Points on a hilly landscape, in no order, each with its height.
A ball rolls from a point to the lowest of its 6 nearest points, and stops where none of them is lower. Distance is the straight distance between rows; heights are no part of it.
sasi height 644: [-12  -4   0 -13 -15   1   5  -2  -3  -2   7  -1  -6  -2   3  -2   9   1
  15   6   1  -1  -4  -1  -7   0   5   5 -11  17  -7]
tise height 324: [  0  -7 -18   1   2   1   1   8 -31  -2 -30 -28   4  14  28   8 -31   7
 -18  -8  -4   5   6  -3  15 -20 -20 -18  15  -7   5]
vaf height 282: [ -3   1 -13 -10  -5  -2   7   9 -35  -8 -21 -25   1  13  33   3 -36   5
 -14   6   6  -5  13  -6   7 -23 -12 -12  25   4   0]
niv height 370: [ 11  -9 -22  29   8   2 -13  11  -9   4 -24 -27  14  12   6   9 -16   2
 -16 -17 -20  11  -4   3  17  -8 -22 -10  11 -20  12]
vuk height 389: [  5   4  23   9  25   9  14   0  23  -4  18  36  -4  -9 -24   5  23   0
   2  -1   1  15  -2  15  -9  16  -6  15 -28 -20  11]
zop height 648: [  6   7   5  34  21   7 -15   4  12  10  -4  13   7   6 -14  -6   7 -15
 -10  -7  -2   9  -4  10  -3   7   8  -3  -9 -17  13]
Bidok height 541: [ -7  -4   1 -27 -17  -8   1  -6  -3  -4  10  -4 -11  -3   1  -6  10  10
  13  10   4  -7  -1  -9   0  -2   2   5   3  24 -14]
fufaf height 628: [ -7   0 -13 -22 -18  -5   1   3 -22  -1  -6 -24   2  10  23  -2 -37  16
 -11  21  13 -28  10  -5   4 -15  -4   1  37  18 -13]
Dirus height 700: [ 10   5  -1  37  20   5 -15   1   9  10  -7  10   7   7 -10  -5   5 -15
 -10 -13  -6   4  -4   8   0   6   6  -7  -8 -20  14]
geb height 539: [-13  -6  -5 -16 -23  -3   1   1  -8   1   6 -12  -3   3   6  -5   0   7
  12  11   5 -10   2  -1  -3  -5  -1   5   0  18 -11]
nuvug height 506: [ -2   3 -13 -16 -13  -3   6   8 -31  -6 -18 -25   0  12  32  -4 -42  13
 -16  15  11 -19  14  -6   3 -19  -9  -3  37  11  -8]
Ruter height 515: [  3   3  17  -4  19   5  21  -7  23 -11  18  34  -4 -18 -20   7  24  -3
   3  -3  -1   8  -3  11  -8  17   0  16 -27 -18   9]
moz height 526: [  3   0  11 -10  12   2  22 -10  17 -13  21  34  -6 -22 -19  10  27  -4
   6  -1   0   3   0   3  -8  17   4  14 -24 -11   3]
tibe height 495: [ -8  -3   4 -33 -18 -11  -1 -10  -3  -4  12  -8 -13  -2   1 -11   7  15
  12  12   4  -8   1 -13   4  -2  -3   4   9  28 -19]
Safo height 587: [ -4  -4  -1 -19 -13  -3   6  -6   2  -5  14   6 -11  -8  -4  -1  17   0
  16   4  -1   5  -2  -6  -5   4   5   9 -12  14  -9]
Tetu height 236: [-16  -4  -1 -20 -21  -5  -2  -2  -8   2   5 -19  -4   4   9  -7  -6  14
   8  14   9 -20   4  -7   2  -8  -3   6  11  26 -14]
Temi height 358: [  4  -1  12 -35 -13 -18   5 -12   8 -10  19   8 -12 -15  -1  -1  18   6
  14   6   6  -2  -1 -18  -1   4  15   2   6  23 -16]
Samin height 578: [ -5   6  10 -41 -15 -18  -3 -18   2  -6   9  -9 -14  -6   3 -16   5  20
   9  16   3 -14   1 -14   8  -1  -1  -2  23  34 -22]
Voba height 456: [ 22  -9 -12  53  27   5 -22  22  13   5  -8  -8   5   3 -18  -6  -9 -18
 -13  -5 -17  12   2  -5   1   2 -17   2  -8 -26  15]
zisib height 518: [  9   4  -6  34  18   7 -15   3   5   8  -8   0   8   6 -10  -6   0 -16
  -7 -10  -7   6   0   4  -1   5   4  -6  -2 -20  12]
Gufa height 70: [ -7  -1 -10  -8 -12  -1   2   4 -27  -4 -13 -23   5  11  24   1 -31   6
  -3   7  10 -12  13  -4   0 -18  -1  -8  20   6  -2]
matag height 305: [ -4   9  11  20  12  12  -6   2  10  11   2  21  -1   6 -12  -2  13 -10
  -6  -6  -1   6  -7  17  -4   9   4   3 -18 -10   9]
til height 501: [ 10 -11 -22  25   7   4 -10  10 -14   4 -27 -23  13  14  11   9 -18   5
 -14 -15 -21  10  -4   1  20 -10 -23 -10  11 -18   9]
Ludeg height 172: [ -6   1 -14 -15 -16  -3   6   7 -26  -6 -12 -25   4   8  26  -3 -38   9
  -8  16  12 -22  12  -7   1 -18  -4  -2  32  13  -9]
Seda height 226: [ -2   8  16  23  22   9  -3   3  21  10  10  28   1   2 -17  -1  15  -8
  -6  -3   4  10 -11  19  -6  13   2   8 -24 -18  11]
pulus height 416: [-17  -1  -5 -25 -21  -5  -4  -1 -11   3   1 -24  -3   6  15  -6 -24  22
  -4  21   8 -30   6  -5   3 -13  -7   2  28  25 -17]
loz height 387: [  0   0 -11  16   2   4  -3  -1 -14   0 -22 -15  13   6  10   2 -13  -5
  -3 -13  -6   5   5   3   3  -7  -2 -19   7  -8  10]
puv height 391: [ 18   0 -10  43  23   4 -20  10  10   8  -9  -4   8   5 -15  -5  -1 -19
 -13 -10 -13  10   0   0   0   4  -4  -4  -1 -24  13]
linot height 527: [-13  -5   0 -18 -22  -1   0  -1  -8   1   6 -10  -7   2   4  -2   2  10
  13  10   6 -10  -2  -5   0  -5   2   5   0  22 -13]
boro height 605: [  0  -4   1 -20  -9  -6  11  -6   5  -8  14  12 -11 -12  -5   0  21  -1
  13   2  -1   1  -3  -6  -5   8   8   9 -14  11 -10]
zivek height 583: [-11  -2 -11 -18 -17  -3   2   3 -20   0  -6 -23   4  10  24  -3 -35  10
  -9  15  14 -26  10  -5   2 -17  -4   1  30  17 -10]
Tuk height 372: [  7   4  32  14  35   8  14   4  27  -3  23  38  -1 -14 -29   7  22   4
   0  -2   7  17  -4  15 -10  11  -9  18 -29 -24  14]
ter height 348: [  9   4  16 -42  -7 -16  12 -10  20  -8  21  25 -12 -19  -7  12  21  -1
  13   1  11  -2   0 -16  -5   4  26   5  -1  15 -15]
nin height 224: [ 16 -10 -21  39  14   6 -17  15  -2   5 -19 -21  12  10  -3   4 -13  -6
 -14 -14 -24  12  -4   2  14  -5 -23   0   6 -21  13]
Nat height 306: [ -6   0   6   0   4  10  13  -3   9  -3  11  27  -5  -4 -11   4  21  -5
   6  -2  -4   7  -6  11  -7  13   3  11 -27  -5   4]
Lokig height 259: [  3   5  21  26  28   6  -3   8  23  11  11  31  -1   2 -23   0  18  -6
  -8  -1   4   8 -10  18  -5  11   2  10 -26 -20  10]
duk height 280: [ 20  -9 -18  47  23   9 -19  20   7   8 -12 -14   7   7 -10  -1  -9 -14
 -14  -8 -22  12   0   0   6   0 -17   3  -2 -27  13]
mitak height 353: [ 21 -20 -17  65  16  11 -19  41   8  10 -15 -21   8  10  -4  10 -21 -12
 -19  -4 -22  13  -3   5   2  -2 -21  11  -6 -26  17]
fet height 376: [-15  -4  -5  -4 -21   1   1   2 -14   6  -4 -13   4   6  10   2  -7   3
   8   6   6  -9   4   0  -5  -8   4  -2   1  14  -5]
lurud height 427: [ -3  -2   2  -9  -3   1  13  -6   7  -7  14  18  -7 -11 -10   3  20  -3
  10   2  -4   6  -4   3  -6  13   3  11 -22   1   0]
Bog height 590: [  6   2  17 -12  18   1  25 -10  26 -14  22  37  -3 -28 -23  16  27  -2
   6  -1   3   3   3   4  -7  16  10  14 -23 -18   6]
nis height 491: [  0  -4 -16   8   0   0   0   2 -24  -2 -24 -25  11  12  18   5 -22   2
  -9 -11  -7   6   5  -3  10 -15 -16 -19  15 -11   8]
Mun height 566: [  9   4  25   0  28   6  24  -6  28 -10  25  37   1 -24 -26  11  23   1
   2   0   4   8   3  12  -9  17  -1  18 -27 -22  12]
vepap height 442: [  1  -1  10  -9   7   6  18  -8  13 -11  16  31  -8 -13 -15   7  24  -5
   7  -1  -4   7   0   5  -8  18   2  12 -27  -9   2]
kolo height 488: [  5   3  25   3  24   6  19  -5  23  -7  20  36  -1 -17 -24   8  23   0
   0  -1   1  11  -3  14 -10  17  -2  18 -27 -21   9]
gulas height 390: [  1  16  23 -49 -16 -18   2 -21  16  -6  14  10 -13 -11   5  -8  10  18
  11  11  14 -10   0 -11   1   2  16  -6  28  32 -19]
ralo height 581: [ 17   2  -6  45  29   5 -19  10  14   6  -3   5   4   4 -16  -6   0 -18
 -13  -7  -6   6  -2   2  -2   6  -2  -4  -7 -24  14]
Vosol height 542: [ -5   6  -3  19  -3   8  -6  -4  -7   7 -10  -2  13   6   3   0  -2 -12
   1 -10  -4   3   0  10  -4   2   8 -11   0  -7   9]
Lut height 363: [  1  -1  10 -38 -11 -16   1 -10   5  -9  17   3 -16 -12  -1  -6  12  10
  14   8   5  -2   1 -19   0   3  10   2   9  27 -16]
lutu height 384: [ -2  -2   6 -33 -14 -14   2  -7   3  -9  16   0 -14  -9   0  -6  13   9
  15  10   5  -3   2 -14   0   3   6   4   5  24 -17]
Sud height 314: [-15  -4  -2 -21 -23  -4   0  -2  -9   2   1 -21  -4   4  13  -4 -15  17
   5  17  10 -21   3  -3   3 -10  -2   3  18  22 -13]
supor height 354: [-13  -2  -7  -9 -17  -3   1   6 -19   0  -6 -22   3   8  22  -3 -24   7
   2  13  14 -19   7  -3  -1 -16  -1  -3  19  17  -6]
Gumip height 379: [ -8  -4   2  -5 -11   8   8  -5   3   0   7  12  -7  -4  -4   1  16  -4
  11   0  -3   6  -4   5  -4   6   2   6 -21   4  -1]
sopuz height 594: [  3  -4   5 -21  -1  -1  15  -8  12 -13  18  23 -13 -17 -12   6  22  -4
  11   0  -1   3  -1  -2  -6  13  10  12 -21   1  -5]
darav height 361: [  7   1  18  38  34   6  -9  15  24  14  10  27  -4   3 -22  -1  16 -10
 -12  -2  10   9  -7  11  -6   7   6   5 -23 -23  15]
tul height 143: [ -2   6  12  13  14  15   5  -2  15   4  12  27   0   1 -14   1  19  -7
  -5  -1  -2   8 -10  17  -5  13   0  11 -27 -12   9]
Nire height 338: [  5   0 -16  19   5   2  -6  -1 -15   2 -22 -18  13  10   7   1 -15  -4
 -10 -15 -12   9   1   0   9  -7 -11 -16  11 -16  10]
rufe height 574: [ 17  -2   3  48  35   2 -19  16  18  10   1  11   3   3 -22  -6   5 -17
 -12  -2   0   9   0   0  -2   5   2  -2 -13 -26  15]
Lonok height 229: [ -4  -4   0 -15 -11  -1   9  -6  -1  -5  11  11 -12  -7  -4   2  18  -2
  12   3  -1   3  -3  -3  -5   9   5   9 -17  10  -5]
rura height 528: [-15  -4  -4  -7 -19   4   3   1  -6   5   3  -8  -3   3   4  -1   1   2
  12   5   6  -3  -2   1  -3  -4   4   5  -7  15  -7]
sukep height 604: [ -9   1 -11 -21 -19  -2   0   2 -19   2  -5 -25   1   7  22  -5 -30  15
  -7  19  13 -30  12  -3   2 -14  -3   1  30  21 -12]
kozif height 434: [-14  -8  -2 -24 -20  -7   0  -1  -6   0   9 -15  -9  -1   3  -7   0  12
  11  12   5 -14  -1 -11   2  -5  -2   6   5  24 -15]
faf height 308: [  4   4 -11  24   7   5 -12  -2  -5   5 -16  -8  15  10   1  -4  -5 -11
  -5 -14  -9   7   0   4   2  -1   1 -13   3 -15  11]
gef height 368: [  9   1  12 -34  -4 -17  15  -8  18 -11  22  22 -12 -21  -7  12  23  -2
  12   0  10   1  -4 -13  -5   8  24   7  -6   8 -14]
bulu height 105: [  7  -2  10 -34  -6 -16  13  -8  16  -9  19  21 -10 -18  -7   7  23  -1
  14   3   7   0  -1 -15  -3   5  23   5  -5  12 -14]
Soki height 241: [ 13  -9 -20  30   8   5 -14  10  -7   5 -23 -21  11  11   2   6 -10  -4
 -14 -17 -23  11  -5   2  16  -5 -20  -8   9 -20  12]
Bem height 269: [ -9   2   5   8   0  12   6  -4   6   4   8  18  -3   1  -9   3  15  -6
   4  -3  -4   6  -8  14  -6  11   4   5 -24  -5   5]
dup height 385: [  8  -3   6 -31  -7 -15  11  -9  10 -11  21  14 -11 -16  -7   5  20  -1
  14   1   4   1  -3 -17  -3   8  17   5  -5  14 -15]
boz height 352: [-14  -1   0 -31 -22  -7  -5  -5  -6  -1   6 -19 -10   2   7 -13  -8  20
   4  20   5 -24   2  -8   7  -8  -6   3  20  29 -19]
viga height 401: [  1   6  13 -43 -13 -18   0 -17   6  -8  13  -2 -14 -11   3 -13   9  19
  14  12   5  -7   2 -17   3   3   6  -1  18  29 -20]
Guti height 437: [ -5   0   4 -34 -17 -13  -4 -11  -1  -3   9 -13 -12  -5   4 -13   1  19
   8  15   2 -14   2 -11   6  -3  -4   3  16  29 -19]
vobup height 476: [  2  -4 -16  12   4   3  -7   3 -17   1 -23 -23  11  12  13   5 -16  -2
  -8 -16 -10   9   1   0  12 -12 -15 -19  10 -15  11]
nelu height 470: [ -1   7  17 -44 -14 -19  -2 -20   9  -8  13  -1 -14 -10   4 -14   8  19
   9  11   9 -11   3 -15   5   2   6  -6  24  34 -19]
sakog height 325: [  2   1 -12 -13  -7  -5   4   9 -35 -10 -20 -21   1  10  33   1 -41   8
 -14  10   8  -8  16  -7   6 -22 -13  -8  30   5  -7]
Vazif height 483: [  0  -6   5 -29 -13 -12   7 -10   2  -9  15   7 -13  -8  -4  -1  18   2
  17   6   1   2   0 -10  -5   6   8   6  -6  19 -14]
vuv height 433: [ -9   2  -8   5  -9   4   0   2 -21   2 -16 -18  11   6  17   0 -17  -2
   4  -3   6  -3   5   2   0 -12   3 -14   9  -1   4]
nidun height 203: [ 15  -8 -19  34  11   5 -16  12  -4   6 -20 -21  13   8  -1   4 -12  -2
 -14 -17 -21   9  -2   1  12  -4 -21  -4   9 -21  12]
sir height 304: [  0  -3 -15  -5  -1  -1   3  11 -36  -7 -27 -28   3  15  30   7 -35   8
 -15  -2  -3   3  11  -4  12 -21 -18 -15  19  -3   1]
fum height 366: [-14  -3  -6  -2 -16   3   1   3 -16   3  -9 -14   8   7  13   0 -11   0
   7   2   8  -8   2   4  -6  -6   5  -4   4   8  -1]
sal height 258: [ 17  -1 -14  39  18   4 -19   9   4   7 -15  -9  10   6  -7  -5  -5 -13
 -11 -14 -17  10   2   0   6   0 -11  -6   1 -21  13]
sego height 301: [-10   1   3   8  -6  11   4  -3   3   5   5  15  -2   2  -4   1  12  -6
   4  -3  -3   4  -6  13  -8   9   6   5 -21  -2   4]
kigum height 145: [  5  -2   7 -24  -3 -11  15 -10  12 -11  17  21 -10 -17  -9   7  25  -2
  12   0   2   2   1  -9  -7  10  14   6 -14   5  -8]
Guve height 412: [  7   3  13 -36  -2 -14  16  -9  21 -10  23  28 -10 -22 -10  14  23  -4
  12   0  10   0  -1 -12  -3   7  26   7  -7   5 -11]
Dos height 346: [  0  -3 -16   0  -2   0   1   6 -30  -3 -27 -25   8  13  27   5 -28   5
 -11  -7  -2   2   6  -4  15 -19 -15 -19  17  -7   7]
Mizi height 225: [ -6   4   9   7   5  14   4  -3  11   7   8  22  -1   0 -14   1  16  -7
   1  -3  -2   8  -8  16  -6  12   2   8 -26  -9   5]
dov height 356: [  5   7  19 -41 -12 -19   5 -15  18  -7  17  13 -13 -17  -2  -3  16   8
  12   5  11   1  -3 -17   0   3  17   1   9  27 -17]
bimu height 471: [ -7   5  -2  14  -6  10  -1  -4  -1   8  -5   2   5   6   2   1   2  -9
   1  -6  -2   4  -5  13  -6   6   6  -6 -10  -3   6]
bil height 319: [-15   0  -7  -6 -20  -1   3   4 -21   0  -9 -20   6   7  19   0 -22   5
   2   8  11 -14  10   0  -4 -14   2  -4  13  12  -3]
beb height 362: [  7   7  19 -42 -12 -22   2 -15  13  -7  15   5 -13 -11   2  -5  13  13
  14   8   9  -5   0 -16  -1   2  16  -4  17  31 -20]
Popa height 298: [  4   3 -12  21   5   3 -10  -2 -11   6 -20 -13  15   7   5  -3  -7 -10
  -5 -14 -10   6   2   4   5  -3  -3 -15   8 -15  11]
Lus height 371: [ -5   0 -13  -1  -6   0   2   3 -27  -4 -21 -23   8   8  23   3 -24   2
  -3  -3   4  -1  10  -3   1 -16  -5 -16  19  -2   4]
nolef height 351: [ 20 -12 -16  54  23   8 -21  29  11   7 -10 -17   5   6 -14   2 -11 -15
 -16  -5 -20  13  -1  -1   4   1 -23   5  -5 -27  16]
Vap height 493: [ -5   1  11 -36 -15 -14  -1 -13   3  -5  12  -7 -14  -7   4 -14   7  18
  11  14   8 -10   2 -14   4  -2   0   1  16  31 -19]
tas height 320: [  4   5  26  17  30   6  10   3  24   3  21  36  -3  -7 -25   4  21   1
  -5   0   4  14  -7  16  -6  13  -6  16 -27 -21  12]
fepe height 297: [ -3  -2 -16 -10  -4  -3   6   9 -36  -8 -26 -26  -1  14  36   4 -38   9
 -18   2   2  -1   9  -9   8 -20 -20 -14  25  -1  -1]
Riv height 335: [-11  -1  -9  -2 -15   1   1   3 -23   2 -15 -20   7   7  19  -1 -22   2
   3   2   9  -8   7  -2  -3 -13   5 -10  13   7  -2]
dugo height 291: [-17  -3  -5 -19 -20  -2  -2   3 -13   4  -2 -21   0   5  16  -4 -19  12
   2  15  10 -22   4  -3   0 -11  -1   2  19  19 -12]
vefu height 655: [ -3   5  -2  24   7  10  -8  -2   2  10  -7   7  10   6  -3  -4   3 -13
  -5 -10  -3   4  -6  10  -4   7   9  -6  -7 -10  12]
viriv height 263: [ 10   0 -14  23   8   3 -10   0  -8   3 -19 -16  15   7   1  -3 -10  -9
  -9 -14 -12   8  -2   0   9  -5 -10 -13   7 -19  13]
Tevo height 430: [  8   3  39  12  38   4  15   5  30  -4  26  38   3 -17 -34   9  23   5
   2  -1  14  17  -1  14 -12  12  -8  19 -29 -31  17]
naz height 360: [  7   9  22 -48 -12 -20   7 -15  21  -6  19  15 -12 -15   0   3  13   8
  13   4  14  -3  -3 -14  -2   4  25  -2  14  29 -20]
nekag height 344: [  5   2  15 -40  -8 -21   7 -10  14  -9  20  17 -12 -16  -6   2  17   3
  13   3   9  -1  -4 -16  -4   6  22   4   3  20 -19]
moma height 227: [-10   0  -9 -12 -15  -3   6   6 -24  -3 -11 -24   4   9  26  -4 -30   7
  -4  12  12 -19  11  -4  -1 -17  -5  -4  24  10  -6]
nogu height 479: [-17  -2  -4  -3 -20   5   2   0  -9   5   1  -6  -1   4   6   0   0   1
  10   5   3  -6  -2   3  -7  -2   4   0  -8  10  -3]
pobiv height 355: [ -7   6   4  13   0  12  -1  -3   4   8  -1  12   2   4  -6   0  11  -7
   0  -6  -3   6 -10  14  -7   8   8   0 -18  -7   7]
Visel height 490: [ -5   7   0  15  -2  13  -7  -4   0   8  -6   6   7   5  -2   0   5 -10
   0  -9  -1   2  -5  13  -4   6   8  -5 -11  -6   9]
mos height 154: [  1   5  16  13  17  11   7  -2  16   4  12  32  -1  -1 -19   1  18  -6
  -3  -3  -1  10  -8  18  -7  15  -1  11 -29 -15   9]
folo height 171: [-15  -5  -5 -11 -23  -1   1   2 -17   3  -1 -19   3   8  16  -5 -18   8
   3  11  11 -21   5  -3  -3 -11   2   0  13  18 -10]
fevod height 438: [-15   2  -2   2 -15   6   1  -1  -9   4  -4  -3   4   7   5   1   2  -4
   8  -3   3  -2  -2   8  -8  -2   7  -2  -8   8  -1]
Dar height 288: [  6   6  15  33  26  10  -8   6  22  14   8  26   0   5 -20   0  14 -11
 -12  -3   3   9  -6  14  -3  11   5   5 -21 -21  14]
Nufak height 375: [ 15 -13 -22  41  10   6 -16  18  -7   8 -23 -26  13  13   2   8 -16   0
 -18 -20 -24   9  -7   7  16  -8 -25  -1   9 -21  13]
muv height 238: [ 12   1 -15  31  13   5 -16   5  -3   5 -19 -15  13   7  -4  -2  -8 -14
  -7 -16 -19  12   0   3   8  -1 -10  -8   7 -20  12]
buli height 294: [-11  -2   2 -35 -17 -11  -5  -8  -4  -2   8 -17 -11  -1   7 -15  -1  22
   5  18   6 -20   4 -11   7  -3  -6   2  19  31 -19]
Safi height 575: [ 18  -4  -8  49  31   2 -20  18  13   7  -4  -2   5   2 -19  -4  -4 -18
 -14  -6  -8  10   2  -2   1   6  -4  -4 -10 -25  14]
mune height 469: [  2   8   5  28  16  10  -8   1  11  15  -2  17   6   5 -10  -3   9 -11
  -9  -4   1   5  -8  13  -3   9   6   0 -15 -15  10]
Foru height 555: [  4   0   7 -19   4  -3  19  -8  14 -14  19  28 -10 -19 -15  11  26  -3
   7   0  -3   3   0  -1  -9  13  10  11 -20  -3  -3]
dob height 482: [ -8   6  -4  14  -6   7   0  -4  -8   7 -11  -2  11   6   5   0  -4  -5
   3  -9  -1   2  -2   6  -6   2  11 -11  -4  -3   8]
pifod height 500: [ -7   5  -6  13  -4   9  -2  -5 -13   6 -13  -6  15   6   9  -1  -5  -9
   2  -9  -1   1   0   7  -2  -3   8 -13   1  -4   5]
lek height 640: [ 10   3  -2  42  26   7 -17   7  14   9  -5   8   6   5 -15  -7   3 -17
 -14  -7  -4   7   0   2  -2   7   2  -4  -9 -21  15]
Mas height 627: [ -4   9  15 -46 -17 -15  -1 -20   6  -7  10  -4 -14  -8   8 -18   5  22
   9  14   6 -12   3 -14   8   1   2  -6  26  35 -19]
Zasal height 323: [  1   3  17   5  15  10  15  -5  17  -4  16  33  -3  -9 -20   4  22  -2
   1  -2  -2  11  -4  15  -7  14  -2  16 -28 -14   7]
femi height 386: [  4   2 -18 -16  -7  -4   5  12 -38 -11 -22 -23  -2  16  40   1 -47  12
 -21  11   8 -11  13  -6   9 -18 -17  -6  38   6  -7]
nusaz height 466: [  3   7  -6  29  12   7 -13  -2   0   9 -12   0  11   4  -3  -1  -1 -14
  -5 -13  -9   5  -2   7   1   6   4 -11  -1 -16  12]
deta height 357: [-16  -2  -3 -27 -23  -6  -4  -3  -9   3   2 -21  -3   2  13  -7 -16  21
   0  19   9 -26   4  -6   6 -12  -7   3  23  27 -15]
tetok height 231: [ -2   6  15   6  13  13  11  -4  14  -1  13  29  -1  -3 -17   2  19  -5
  -1  -3  -1   8  -8  17  -7  16   0  13 -26 -11   7]
Lep height 431: [-10   3   6 -40 -16 -11  -4 -14  -2  -3   7 -14 -13  -2   6 -18  -1  25
   4  21   5 -19   2 -10  12  -4  -7   2  24  35 -20]
fezo height 444: [ -9   4  -7   9 -12   6  -1  -1 -12   6 -10  -9  10   6   8   2  -9  -5
   6  -6   3  -1   5   5  -3  -8   7 -10   3   1   4]
leto height 232: [ -2   5  12  21  16  12  -2   3  15  11   5  25  -2   4 -14  -2  14  -9
  -7  -5   2   6 -11  16  -5  12   5   6 -24 -12  11]
Detov height 359: [  7   5  19 -45  -7 -18   8 -10  18  -7  22  20 -11 -16  -4   8  19   2
  14   3  13   1  -4 -15  -4   3  25   1   8  20 -17]
Pazu height 695: [  4   6   0  30  15   8 -13   0   7  10  -8   8   7   5 -10  -3   4 -13
  -6 -10  -4   5  -4   8  -3   7   7 -10  -6 -16  11]
fibog height 331: [ -5  -1   4  -2   0  11  12  -7   9  -3  13  19  -7  -5  -9   3  19  -3
   7  -1  -3   7  -5   8  -7  11   1  10 -25  -1   1]
fevam height 251: [ 18  -3 -17  41  18   4 -16  12   3   6 -15 -13  10   7 -12  -2  -9 -12
 -13 -12 -25  12   1   1   9   0 -13  -3   4 -23  12]
dati height 286: [ 20 -14 -19  50  16  10 -20  27   4   8 -17 -22   7  11  -8   5 -17  -8
 -19  -7 -25  11  -5   0   9  -1 -23   8   0 -28  16]
gak height 443: [-12  -3  -2  -3 -13   6   6  -1  -3   5   1   4  -3   3   0   0   9  -3
  11  -1  -1   2  -5   5  -6   4   7   4 -14   9  -1]
fano height 253: [ 13   1 -14  35  14   3 -17   6   0   3 -14 -12  12   7  -6  -5  -4 -13
  -9 -14 -16   9  -2   0   6   3  -7 -11   5 -21  12]
gibi height 383: [  2  18  32 -55 -16 -18   5 -20  24  -4  21  19 -11 -15   7   3  12  14
  14   6  17  -6  -2  -9  -3   3  20  -1  24  33 -23]
denar height 637: [  7   2  23  -5  21   1  27  -7  30 -13  21  40  -3 -28 -26  15  26   0
   3  -2   4   5   2   8  -9  18   3  18 -26 -24   9]
Zuk height 347: [  6   7  -8  30  12   5 -14   1   0   6 -13  -1  12   8  -7  -1  -4 -15
  -5 -11 -10   9  -1   4   1   2   0 -10   2 -18  11]
sef height 378: [-12   0  -5   5 -11  11   3  -2  -4   6  -2   4   1   6   2   0   5  -5
  10  -5   0   2  -6  10  -6   3   8   0 -11   1   4]
vifu height 475: [  1  -1 -18  11   3   3  -5  -1 -19  -2 -23 -19  13  10  13   3 -18  -3
  -5 -17 -10   7   2  -1  12 -12 -11 -17  10 -13  11]
lased height 492: [ -5   1 -10   8  -1   5  -3   0 -20   2 -22 -16  13   7  14   1 -16  -7
  -2 -10   0   3   5  -1   2 -12  -1 -16  12  -7  10]
posa height 377: [ 10   1  12  37  29   4 -11  11  23  16   4  21   0   4 -22  -2  10 -13
 -14  -5   8   9  -5   9  -5  10   5   2 -17 -23  12]
reti height 656: [ -6  -5   0 -21 -15  -6   8  -6  -1  -7  14   1 -12  -9  -3  -3  16   3
  15   6   1   1  -2  -9  -3   4   4   9 -10  17 -12]
nor height 295: [ -5  -3 -12  -9 -11  -4   5   7 -31  -5 -18 -26   6  10  31  -1 -36   4
 -10   8  10  -9  13  -5   6 -20  -8  -9  25   3   0]
Visip height 582: [  6  -1  10 -19   7  -2  22  -8  24 -12  20  32  -6 -27 -16  17  26  -3
  10  -2   3   2   2  -3  -6  12  17  13 -21  -8  -2]
bezat height 388: [  0  -3   6 -33 -10 -13   4  -9   4 -11  14   3 -12 -11  -4  -4  15   3
  15   8   3  -1   0 -13  -2   1   8   3   1  21 -16]
Zatov height 257: [ 18 -14 -19  47  12   8 -18  25   0   8 -21 -22  10  11  -2   6 -14  -5
 -18 -12 -24   8  -5   4  11  -4 -24   4   4 -25  13]
riz height 572: [-11  -4  -3 -12 -16  -3   6  -3  -3  -1   8   2  -6  -3  -2  -1  13   2
  13   4   2   0  -6   1  -2   2   3   5 -16  13  -6]
sudil height 409: [-13   0  -6   0 -16   4   0  -1 -14   5  -6 -10   7   5  12   2  -7  -5
   9   1   7  -4   2   5  -7  -6   8  -5   0   6   3]
duze height 550: [  3  -8 -17  13   3   2  -4   6 -24   0 -30 -24   9  12  16  10 -21   7
 -11 -13 -13   8  -2  -1  18 -13 -18 -15  15 -14  10]
kav height 293: [-14  -3  -4  -5 -20  -1   2   5 -17   2  -4 -18   3   6  14  -1 -16   5
   8   7   9 -16   5  -1  -5 -11   5  -4   8  11  -2]

Two balls start at each pair of points below. Name the first point that both come to, or write none.
Samin and nelu => beb
nis and vifu => none
Bidok and Vap => nekag

Where does a ball stop that starts at each point below?
rufe => tul
ralo => nidun
sasi => tul
dob => tul
Pazu => nidun
lek => nidun
Mas => bulu
Dirus => nidun
fevod => tul
